The views of a scene show one set of named points, each view turned or mirrored, and shifted as a whole, with a little noise and some points left out.

Scene 1
View 1
k981: [-32  28 -19   2  22   9  11  12   6 -17   8 -20 -24  14   3   7 -37 -18
 -14]
k487: [  6 -33 -21  48 -20   4  24  49  -2 -11  43  24 -39  -3  10 -22 -18  -7
  26]
k86: [ -6  30   6  -8  24 -12  25   9   5  -5 -14  -7 -45   5  11 -13 -55 -25
  -9]
k622: [ -8 -19 -37  50  -5  49  -3  54  20 -25  61  10 -14 -14 -14 -17 -28   5
   4]
k696: [ 11   2 -14  17   7  25   6  30  17  -7  21  11 -23 -20  -3 -30 -55 -12
  -6]
k473: [ -8  -7 -28  18 -12   5  20  27  -2 -10  29  -1 -34   8   4  -9 -23 -15
  11]
k539: [-23  11 -27  15   9  28   1  25  13 -16  28 -10 -22   6  -5   0 -28  -9
  -8]
k178: [ 10 -43 -42  57 -34  29  11  57   8 -18  72  24 -24 -10  -4 -25 -14   2
  26]
k265: [ -5 -29 -27  56 -12  32  10  57  10 -23  64  17 -25  -6  -1 -16 -22   2
  15]
k734: [-11  20 -26  -4   2   5  16   6   5  -7  11 -15 -32  12  -2  -2 -31 -21
  -5]
k401: [ -3   8 -26  14   4  28   5  25  17 -11  31  -1 -20  -7 -12 -14 -40 -12
  -7]
k575: [ -1  -1   4  20  10  -9  27  29   2 -10   7  14 -46   1  18 -19 -46 -22
   7]
k258: [-24  28 -19   5  20  17   9  12  12 -15  12 -16 -24   2  -3  -2 -40 -14
 -13]
View 2
k622: [-15   1  -8 -13 -51   8 -10   5 -23 -19  12  19  15  -8   3  52 -42  29
  -1]
k258: [ -8 -14 -13  -4  19 -25 -42  10 -20  -1  17  15   9 -18  22  31 -20   2
  11]
k539: [ -1  -8  -3  -3  -2 -21 -24   1 -23   6  11   3   1 -17  18  34 -21   8
   2]
k575: [-25 -24   6   7  10 -14 -11  35  -9  31  -6 -29  24  13  36  43 -22  13
  -7]
k981: [  1 -22   1   6  29 -37 -34  10 -19  22   5  -9  -5 -22  30  25 -12 -12
   8]
k86: [-23 -31  -1  11  47 -29 -31  30  -5  41  -8 -26  18   5  37  25  -3  -2
  -2]
k265: [-24  -6  -4 -12 -43  11  -6  11 -15  -5   0   8  21   4   4  56 -35  34
  -8]
k178: [-17   8  15  -9 -77  16  21  -1 -25  -2  -6  -6  14   6   1  59 -49  38
 -18]
k696: [-29 -12 -11  -5   6   5 -25  16  -7  16  -4  -1  26   9   9  44 -19  26
  -7]
k473: [ -6  -9   9   2 -20 -22  -1   5 -18  26  -7 -17   0  -5  19  32 -24   8
 -13]
k734: [-10 -12   7   8   7 -15  -8   3 -12  42 -23 -29   2   1  14  22  -9   7
 -15]
k401: [-15  -9 -10  -5   1  -2 -27   4 -12  11   0   5  13  -9   3  32 -17  15
  -5]
View 3
k265: [-25 -35   1 -20 -29   4  29 -15 -47 -61 -45  51 -31  -4  20 -20  -3 -20
  -5]
k696: [-17 -40   2 -35 -32   0  15   7 -47 -28 -34  29 -35 -28   3   3   5 -24
 -21]
k473: [-21 -36  -9  -4 -33  13  28  20 -20 -26 -18  31 -22   3  10 -14 -22 -20
  -3]
k401: [-17 -36  -9 -11 -25  10  12  11 -27 -33 -22  33 -22  -2  -3  -5  -6 -16
  -3]
k539: [-12 -30 -16 -15 -24   2   3  11 -18 -39  -9  29 -21  -6 -11   3   0 -17
   5]
k981: [ -9 -43 -19  -7 -18  10 -13  30  -8 -15  -6  12 -14  -9 -24  13  -7 -11
  -2]
k487: [-30 -42  10  -4 -38  19  46  -1 -31 -42 -49  42 -28   6  30 -35 -33 -15
 -11]
k575: [-17 -64   6 -19 -33  14  18  28 -31  -4 -41  21 -28 -21   4  -8 -18 -16
 -27]
k178: [-34 -24   8  -3 -32  10  51 -20 -41 -69 -43  59 -33  17  42 -41 -18 -20
   7]
View 4
k178: [ 25 -44  11  24 -21   6  29 -17   4 -29  51 -30 -16  37  27  -1  19  31
  29]
k696: [ 20 -36   0   0 -26 -20 -18 -12 -17   8  44 -25  20   9 -28  10   7  18
  -1]
k622: [ 25 -49  -9   5 -32  -5  26 -14  -9 -41  55 -44   6   4  11   4  -1  20
  18]
k981: [-18  -7 -10 -13 -18  -8 -11  -1 -36 -24 -13 -23  37 -63 -37 -10  -3  -6
 -22]
k487: [ 12 -25  10  20 -19   5  15 -15   0  -1  30 -16 -22  30  14   0  18  43
  15]
k265: [ 24 -44  -1  10 -28  -6  15 -13 -11 -16  56 -35   1  19   4   8   7  27
  14]
k734: [ -9 -15  13   1 -10 -12 -24  -5 -11  -5   3 -11  20 -19 -27  -9  21  -7
 -12]
k575: [ -1 -14   5   7 -16  -5 -14 -10 -22  27  15  -9   7   8 -27  10  14  35
  -8]
k473: [ -1 -18  12  10 -14   0   0  -8  -8 -11  12 -14  -1  -3  -5  -7  20  13
   5]
k258: [ -3 -15  -1  -7 -22 -14 -17  -4 -28 -11   9 -20  30 -34 -33  -1   4   0
 -16]
k86: [ -8  -9   0  -4 -12 -16 -38  -8 -30  31  -1  -5  25 -19 -48   8  11  19
 -23]
k401: [ 12 -35   3  -4 -25 -15 -11 -12 -15 -17  34 -29  18  -6 -20   1  10   7
  -4]
k539: [  3 -22  -4  -6 -22  -8   1  -8 -20 -25  20 -29  18 -26 -19  -7   5   0
  -4]

Which points are out of place in each view (at most two, in the order of its rows)? Write none if all are in place.
view 1 -> k265
view 2 -> k258, k734
view 3 -> k401
view 4 -> k981
